A landscape with many peaks, sampled at points; each row gives a point and its height.
From any point a climber steps to the highest of the 2 points nearest to it. It stops when none of these is higher. Distance is the straight distance between rows; heights are no part of it.
Nusu (h 19.8): [  0 -16 -21 -65  -3 -40 -24   0  24 -45  30  -3 -17   8 -19  14 -13 -43
 -14 -10   4 -27  -1  27  20]
serir (h 56.3): [  3   7  -8 -21  18  34  -4 -30 -16  -6 -14   9 -45  15  12  -4 -12 -60
  24  -2  -6 -31 -21   5  39]
Gapor (h 59.1): [ 39   4 -26  17   9   5  -2 -26  38 -31  35  -1  25  40  -9  22  32  36
  -3  -2 -38   3  41   1 -23]
mitir (h 61.4): [ -9  -6   9 -16  24  36  -7  48  16 -18 -10 -12  25  28 -20 -19 -10   6
 -16  11   5 -16   3   8   8]
zetof (h 53.3): [-27  19 -10  41   1 -18  22 -25 -47   5   1  42 -66 -37  14 -10 -21  -7
   7  -6  49  12 -14   0  -8]
Vomip (h 52.6): [ 18 -11  46 -12  37 -13  26 -30 -26  37  -8  24 -27 -24  17 -26  36  25
   0  15 -13  26   0 -27  20]
Fofu (h 42.3): [-18  27  -4  17  30  22  56  -2   7  19  29  19 -20 -26  22 -30  34  51
 -18 -34  35  30 -14 -10 -30]
rab (h 10.6): [  3  -5  -2   3  -8  19 -34  37  -9 -28   0 -70 -27  -1 -33  -6  -7 -16
 -19  -2 -16  10 -40 -10 -11]
giv (h 41.5): [ 21   8 -14   1  41  35  26  -9 -31  -6  29   4  27  19  24   5  50  38
  35  -9 -26 -20  33  -9 -11]
fal (h 35.9): [-33  -7   9  -4 -32 -10 -18  14 -46 -42  -8 -23   5 -29 -18  10 -22  12
   7  12  16   0 -21 -40   7]
Ziten (h 62.1): [-21  26  14  21  12  33 -42  23   5 -42 -40   6  -5   6  -5 -12 -26  15
  -6   7  -2   7 -45 -12  -5]
sali (h 2.9): [ 12  11   0   2 -26   5  26  38 -27 -49  13 -35  51   4  13  22 -12  -1
 -17  14   3 -38   7  -8  28]
Koduv (h 45.7): [ 14  25 -19   7  28  -6  -4  14  74 -31  14   4  25  57 -30  -3 -26 -21
 -25 -17  -5 -20  32   0   7]
Gar (h 36.1): [-34  -2 -11   6  13  47 -24  -5  38  10  26   6  -8  21   5 -14  -9   4
  -6   7  23 -38   4  34  -9]
dute (h 64.1): [  8  13  13  10  24   4   9 -23 -27  21 -41  41 -31 -27  46  -3  11  39
  -7 -24   7  -6 -25  -3 -17]
Kat (h 60.0): [ 13 -17 -20  15 -16  -6  12  -4  36  35 -21 -14   5  17  20  -1 -11 -32
   4   7 -39   6  -6   6  20]
Lasir (h 74.1): [  5 -10  25   2 -15 -20  16 -24 -16  18   8  11   9 -36  15  -6  -8   0
  31   6   2  -8  15 -23  58]
ripod (h 53.8): [ 53 -31 -16  29 -26 -17   9 -34  22 -32  27 -27  19  21 -32  32  24  52
  16 -16 -34   7  15  -4 -23]
supot (h 67.6): [ 24 -46 -21   7   0  11   9  -7  20   5  32 -10  38  11 -12   2  38  -3
  22 -30 -35  15  32  18   7]
bok (h 24.9): [ -5   0   4  15   9 -17 -32  -4  14 -33  21 -18  -3  34 -31   2   4   5
 -38  14 -22  -6  32   7 -17]
buve (h 65.6): [ 18  -4  32  15 -12  -1   5  16  23  20 -14  -9  11  19  30  -4   9 -13
 -40  -2 -37   6  14  -6  25]
gik (h 81.8): [ -9  12  46   4 -39 -17  10  13 -56 -25   1  21  26 -33  30  22  -4  55
  -7  30   3  27   6  -9   6]
bina (h 41.0): [ 20  -5   1 -16 -38 -59   9  -4 -14  13 -26   1 -25 -26 -11 -17 -22  -3
  -6  12   2  14 -10  -1 -21]
nore (h 74.0): [-42   3   8  -5  24   7   8  17 -30 -26 -15  -2 -16  -6  10 -29 -22 -37
   9   7  28  10 -30 -28  64]
goge (h 51.8): [  9   0 -21  18  29   8 -25 -22  80 -32  23  18  19  64 -22  16  -1   3
 -15 -18 -14  -5  59   7 -35]
tup (h 57.4): [ -9   3  16  22 -29  25  36   6 -13  31   4  -2  -4 -57  -6 -29  16  16
 -12   5   1  41 -40 -21 -18]
rame (h 56.4): [-10  32  -5  23  21  38   3  -9 -17 -24  -1  18 -54  -7  18 -74 -29 -12
  27  14  22  23 -21 -14  23]
rine (h 34.1): [  8 -19   6 -11 -21 -44 -17  25 -47 -51 -24 -37  15 -28 -19  17 -30  11
 -17  18 -18   0 -14 -11 -14]
sufus (h 72.0): [-14  27   5  23  -3  15  -2 -10  18  -9 -36  20 -21 -32  23  -8 -10  30
  -8  -6 -10   2 -34 -21 -10]
dilil (h 48.3): [ 15   5 -32   4  -5 -35 -36   4  41 -15  -2 -13  54  42  27  29 -13 -30
  34 -22 -23  -5  16  53  23]
lipun (h 73.9): [-20 -30 -10  -7 -21  46  12  -6  -9  12  21  -7   1 -41  -8   4 -17  13
  17 -11  16 -13 -17  22  -4]
sut (h 40.6): [  3  29  -6 -23  21  13 -21  33  59 -11  20  12  19  55 -22   1 -27 -74
 -30   8   9 -26  10   2  27]
vige (h 50.2): [-20 -16  10 -19 -41  -5   8  22 -38  12  -5 -11  -1 -49 -41 -32 -24  31
   4  -4  42  32 -35  -4 -36]
vugav (h 37.4): [ 35 -19  -3 -44 -47 -61 -26  31   0 -29 -15  -8   6 -22 -34  14 -26   6
   3  23  -9   7 -11  -5 -26]
mep (h 83.1): [-19  -6  -5   4  24  -1   2  22 -17   8 -18  50  -5  13  33  -8   1 -17
 -14  40  -2 -17  19  -9  29]
faba (h 84.7): [ 18 -21  -9 -11  -7 -33  -3 -18  -3  40   5 -14  21  23  31  39  43  -4
  -9 -65 -29  -7  14  26  12]
lobev (h 63.6): [-18   0  87  22 -21  -3  16  32 -39  -5  27 -12  11 -10  23  47  59  97
  13  10  27  52  -9 -16 -21]
tiv (h 13.9): [  4 -18 -16 -17  21  -5 -10 -11  16 -24  -4 -14 -36 -16 -38 -13 -15  -9
 -11 -33  31 -33  14   9  -4]
gupet (h 50.5): [  4  14   0  24  20  20   2   9   7  -8  10  18 -58  -2  20 -49 -22   2
 -26  -3  21  11  -4  14 -15]
nozo (h 65.7): [ 12   5   5  11   8 -24  36 -66 -20  18   1  18 -33  -2  32  -6  10 -11
  23  13  -8 -14  28 -17  37]
fil (h 44.7): [  6   8  24 -15  20 -28  64  -4   2  45  25  21 -30 -16  12 -15  51  54
 -21 -25  26  49   5 -34 -35]
vutad (h 62.0): [  3  13   6 -31 -23  22 -60  13  35  12 -26  14   8  66   8  -7  -5 -69
  10  15 -19 -28 -11  22  38]
Mip (h 12.2): [ -6 -14 -14 -14  -9  10 -26   4  -2 -14  14 -30 -21 -38 -51   1 -16 -18
 -27 -17   0 -18 -26  -3 -10]
Nak (h 70.8): [ -8 -25  -2 -11  11  14   3  52 -13 -25 -11  20  39  -3  20 -20   1   1
 -13  31 -21  -1  26 -13   4]
zuk (h 49.7): [ -7  -8 -17   2   4 -19  49  -3 -12  53 -14  13  28 -14   0  17  11  18
  21  10   5  -9  13  -8 -10]
Zegok (h 32.1): [-22  27  -3 -18  22  20 -37 -19  36  13  10 -10  -2  51 -16 -14 -42 -46
 -11  14  33 -44 -10  42   2]
Zug (h 28.2): [-13   8  31  47  -1  11 -24   8  -8 -47  31 -22   0  18   4 -12   4  23
 -20  14  -6   3  15 -29 -15]
Todis (h 64.0): [-53  17  27  32  19  -3  -7 -15 -14  -8 -11  -3 -43 -16   9 -59 -15  -4
  19   8  29  25 -28 -16  48]
gibab (h 54.4): [ -3 -24 -49  -7 -17 -43  29 -19  10  41  -9  11  22  -3  -2   9  -9  -3
  37  14 -23  13   3  15   0]
lona (h 48.6): [-16  16  -8  42  14   2   9  -8 -47   3 -54  32 -66 -28  27  22 -19 -20
  -5 -13  20  16 -33   1  -4]
vepo (h 35.6): [ 40  46 -19 -42  14 -35 -39  12  59 -30  12   6   0  57 -36 -15 -25 -70
   9  -3  14 -15  15  13   5]
giz (h 75.4): [ 42 -17 -13   0   2 -14  -7  13  20  31  29  12  36  33  17  20  57  -6
  23 -65 -42  14  33  30   8]
val (h 74.3): [  1  53   2   4  13  44 -58   9   0  24 -25  33  -5  66 -11 -14  -3 -89
 -10  22   7 -22 -14  13  18]
fatek (h 45.4): [  3 -13 -23   2  34   7  31  -1 -31  52  -1   6  39  19  27  13  37  29
  42  -6  -9  -8  42   6  -2]
tesu (h 60.1): [  8 -51  -2  -6  19   6   8  17  33   3  -6   3  30  26 -30 -18   0 -10
   0   1  -8   3  21  21  19]
kave (h 63.5): [-28 -21 -19 -25 -10  42 -10 -29  -1 -11   8   4 -33 -19 -18  18 -12 -37
  23 -20  13 -38 -21  15  30]
zosu (h 70.4): [ -2  24  15   8  20  30 -23  21  -5  20 -17  37  19  48  19 -20   8 -34
 -11  11 -11 -35   9   6   9]
Kuz (h 40.5): [-33 -20 -16  -5   1 -21   5  13 -18 -11 -17 -40  26  -2 -22   2 -17   2
  46  13  14 -26 -14 -22  24]
ruva (h 35.0): [  4  -6  -9  -2  -9  10  16 -23 -17   6  55   7   1 -11  28 -13  29  44
   9  24  -1   2  20 -10 -39]
Mameg (h 71.1): [ -8 -18  60   1 -16 -34   8  13 -44   6  13  12  23  -6  30  39  40  82
 -12  35   7  35  23 -31 -25]
varim (h 47.5): [ 28 -16  45 -31 -22 -16  25 -10   3  69 -32  20   2 -30  -9  18  41  51
  46  10 -12  61  -5 -17 -29]
buli (h 58.0): [  9   8  41   4   3   3  26 -25 -16  50 -43  35 -29 -44  51   4   8  15
  21  20   0  30 -21  -7   7]
Bidi (h 38.1): [ 29  -2 -16   5  16  57  11 -18   7   8  48   0   3  10  23 -18  44  31
  -1  -7 -13 -14  21  16 -27]
did (h 49.3): [ 41 -35 -35   7 -36 -19  16  10  19 -44   9 -36  27  20 -41  21 -10  15
  20   4 -24  -9   3   6   5]
muzos (h 22.1): [  4  -1 -31 -16 -10 -21 -35 -12  28 -30  35  -6  -5  24 -18  20 -26 -33
 -18   5 -33 -31  23   1  -1]
Pigaf (h 40.0): [-24 -12 -37  11  10  27  11   9  37  28   8  -4  14   4   2  20   1  26
   2   9   1 -18  24  31 -15]
tava (h 45.1): [  7 -13 -32 -11  -9 -43   3  -3  -1 -42   0 -45  30   6 -42   1 -17  11
   9  -3  18 -24  12  12  12]
vef (h 31.9): [ 15  -7 -38  19  -2   4  28 -40 -44  33  18  -5 -10 -19  16 -28  10  -7
  10   4  11  -9  22   2 -40]
vosol (h 71.3): [-10  12  27 -10 -47 -39  -5   4 -10 -26 -34  21  18 -40   2  44  -8  34
 -15   6  -4  19 -11 -17  -6]
Muzu (h 5.2): [ 17  -6 -13  -8 -22 -12 -14   2  15 -18 -30 -27  35  -9  -3  56  -7  11
 -25 -14 -17 -19   0  16 -15]
bosi (h 31.7): [-16  -3   3  24  -4  10  12 -12 -20  -6  44  -2   5  -6  19 -17   8  -5
 -15  14  -7 -21  34 -13   9]
befe (h 64.2): [-14  19 -21  21 -29  23  -3  -3 -10  38  10 -19   6 -50 -13  -7  -3  30
   2  -8   5  13 -30   7 -42]
famub (h 44.9): [-12   4  17   4 -55 -33  19 -14 -23  16 -14 -12 -17 -27 -38 -36 -12  -9
  30  23  28  27 -23 -28 -31]
berad (h 7.5): [ 13  12  -1 -38   7  23 -47  23  32 -18 -19  -5  -9  13 -16  12 -19 -58
 -38 -19 -17 -13 -33  10   2]
sifi (h 43.7): [  1  -6 -36  11  22 -19  -2 -15  30  18  -9 -13  32  23  10  25  -5  -7
  15 -13  -3 -38  19  34  -6]
Piru (h 50.4): [ -3  16  29  33  17  33  -4 -23 -28   0 -23  20 -63   7  29  -2  -4 -44
  -2  -9  -1   0 -28  -2  12]
Sigu (h 17.8): [ -7 -27 -23 -47  11 -41   3  17  -3  10  13   1 -41   3 -18   0  -9 -65
 -13 -12   7 -14  18   7   6]
Vilu (h 31.2): [ 17  26 -27 -22  18  -1 -46 -21  62  -9   3  10  24  52  -1  25 -46 -43
   2  -3   4 -32  19  53  -9]
Bevu (h 54.2): [  3  -7 -18 -13  -1  10 -37  25  55   8   1  -7  45  78   3  -4  -9 -42
  30   6 -23  -3   4  37  24]
dud (h 48.2): [ 14 -21  35 -30   3 -19  29 -26   7  50  12  23 -17 -34  -6 -10  48  48
  -3   7  -7  43  12 -35 -19]
dorez (h 6.3): [ 20   3  -5 -12   8  16 -45  18  26  -4 -25 -26  39   2 -16  38 -10 -30
 -42 -47  -9 -20  -9  31   0]
por (h 86.8): [-21  10   6  -9  25  -8  51 -16 -30  -5 -14   2  -9 -26  -2 -13 -11 -11
   8  14  17  -2  -9 -43  44]
nus (h 57.5): [-21   2  55  13 -27  13  32  15 -31  14 -12 -15  15 -19 -26  33  45  80
  11   8  12  76 -13  -3 -29]
zemuv (h 52.1): [-14   2  67  -6 -13   4  24  -4 -25  50 -16   6  12 -34 -12   5  26  54
  42  20  27  48 -10 -18 -28]
Sev (h 46.2): [-11  33 -28  40  26  23  31  16   9  17   6  20 -20 -33  29 -34 -11  13
 -31 -14  56   9 -12  22 -34]
Vefeb (h 63.1): [-27  36  25  25   6  24   1 -31 -16  -2 -15  23 -43 -39  47 -25   5  31
  -1  -3  -6  60 -31 -34  18]
pak (h 4.0): [  7 -14 -13 -16 -12  14 -17  38   4 -60   6 -22  52  -7   2  46 -14  -5
 -25  -1   5 -26   1  27  23]
nif (h 15.7): [  4  -9 -32 -21  47   0 -19   1  30 -10   6  -5 -46  19 -42 -17 -19 -57
  -8   1   6 -34   0  14  -2]
navif (h 8.9): [ 27   3  -9 -37   7  26 -28  19   3 -38  -4 -26 -40   1 -20  -6   1 -58
  -6   2 -27   1 -38 -23  13]
zot (h 59.0): [  3  14  26  23   0 -30  37 -46 -59  18   2  31 -37 -32   7  -9 -11  12
  12  -4  15 -14   4 -25  -3]
kipep (h 73.8): [ -2 -12  23  18   2 -13 -16   8  -7  33  -5 -43  19  33  18  33  40  14
 -21 -27 -33  -2  22 -10  23]
lere (h 56.5): [-30  17 -16  16 -53  -3   0  28 -21   9  -7 -21  21 -60  -4  -4 -31  -3
 -18   9  39  30 -21  -1 -30]

Where does a climber stop that starts at each point below?
Zegok => val
pak => faba
fatek => faba
tiv => faba
Fofu => por

Call two points neighbours if one is among the 2 nearest of the other. Go from one point of each pair to the other, from neighbour to neighbour, staying as high as possible. Name the lowest point that can't be avoided.
faba, val => tesu
faba, gik => varim
sufus, mep => mitir
mep, val => zosu
por, befe => lona
